Each row is a point on a tangle of strands that fork, close into loops and nearly touch. The rows are in no order.
Points whose rows are less than 35.9 apart are linked; no others are.
fet: [-64   6  22  13   0 -29 -15 -37  14]
bima: [-49  -1  11  19  -2 -22 -13 -48  13]
gev: [  8 -16  18 -65  -1  59  37  60   2]
Mov: [-19 -23  21  13 -15 -22   9 -31 -26]
med: [ 41   2   8 -46  -4  41  41  38   2]
bez: [ -9  14  27  17  35 -66 -32  32 -11]
Vuba: [ 53  36 -15   9  41  -3   0  -1  43]
lofi: [  4 -19  33  12  29 -67 -22   3  -2]
Fel: [ 10 -11 -50 -22 -30  68  -2  35  -8]
gorug: [ 52  13  -4 -32  -5  38  35  32   5]
palog: [  9  29 -43  13  10  36  11 -18  -2]
gomu: [ 26  -3  11 -58  -5  53  38  53  -4]
memep: [-50  18  43   7  12 -57 -16  13   2]
nabu: [-17   2 -25  23  -9   9  -5 -49   7]
givom: [ 27   5 -24 -38  -8  61  23  53 -10]
Ripuv: [ 27  36 -33   1  13  37  23  -3  -5]
mizu: [ 22   4 -43 -25 -17  65  14  41  -9]
kuzit: [ 62  32 -12   4  28   2   8   2  34]
Zak: [-36  21 -17  24   8  -1 -26 -45  35]
bugis: [  3 -10  -2 -54   3  67  28  73  -9]
lonog: [ 63  24 -21  -3  10  17  15   9  23]
Sib: [  6 -45  12   0 -40 -13   9 -16 -26]
Tesuk: [-10  17 -44  17  -2  36   5 -32  -5]
rimob: [ 21 -36  26  14 -15 -45   4  -2 -27]
gon: [-69  10  32   7   0 -38 -15 -22  19]
Rog: [  7 -47 -32 -12 -63  40 -16   1  -1]
nutol: [ 36  39 -12  -7  25  25  35   1   1]
Baruz: [ -4 -56 -17 -15 -63  25  -5  -4 -14]
fikim: [-28  20  30   9  31 -65 -33  38  -2]
getu: [-17 -21   2  19 -10 -17  -7 -46   4]
pupe: [-31  43 -28  24  16  13 -20 -39  29]
Danot: [ 32  52 -10   2  33  16  19  -5  14]
Zuzo: [ 20  54 -19  12  31  20   6 -13  20]
lop: [  2  52 -28  18  27  20  -3 -21  20]
fir: [ 11 -41  22   8 -26 -31   8 -12 -25]
gali: [ -1 -33  22  15  -4 -46  -6 -28  -1]
pup: [-14  51 -28  22  21  18 -13 -28  29]
Rufir: [-17 -12 -12  21 -11  -3  -8 -52   3]
Kurav: [-22 -22  15  15 -13 -21   1 -41 -12]
dag: [ 25 -32  28  13   0 -54  -5   3 -21]
nud: [ -3  -8  36  18  10 -52  -6  -3 -24]
nemi: [  6 -36  32  11  19 -63 -20 -14   8]
nafe: [-60  11  41   6   9 -49 -16  -6  12]
tozi: [  6  -6 -19 -45  -3  74   6  73  -8]
fef: [  8  -5 -34 -38 -13  77  -1  68 -10]
Pim: [  2 -39  22  15   7 -51 -16 -26  13]
Fupev: [ -3   6  32  22  11 -48  -6  11 -39]
vuk: [ -8 -57  -2 -12 -58  16   9  -4 -29]
felop: [ -2 -15 -47 -28 -23  77 -15  56  -5]
lalel: [-26  14 -31  23  -2  22  -5 -47   3]
fira: [-46   9  -2  20   0 -11 -21 -47  24]
vekuf: [ -5 -20  32  16   2 -47  -4 -17 -13]
tef: [-40  24  38   8  22 -63 -23  28  -1]
nogep: [  1 -52  12  -7 -49  -5  11  -3 -37]
kimer: [ 61  22  -9 -16   5  25  29  18  13]
lifo: [  0  -1  30  14  35 -67 -30  20  -6]

A piece is all that can be reached along the links. How many separate loops has the piece of each point below (a circle has one, a figure eight two, a Y none), and how many tips (points with one link)?
felop | loops 0, tips 2
vuk | loops 0, tips 2
Tesuk | loops 0, tips 2

A fork is a point with three links, a tip a point with one. Leave the first point through the second and follow the links. Name the first fork or tip that comes.
dag, rimob | Rog
kimer, lonog | Vuba
nogep, Sib | dag
tozi, fef | givom
nemi, Pim | Fupev

Name the points in between on the shortest way along the links from the first point to the second, in order.
Zak, nutol | pupe > pup > lop > Zuzo > Danot
gomu, fef | gev > bugis > tozi
nafe, Zak | gon > fet > bima > fira
palog, Danot | Ripuv > nutol
kimer, bugis | gorug > med > gomu > gev
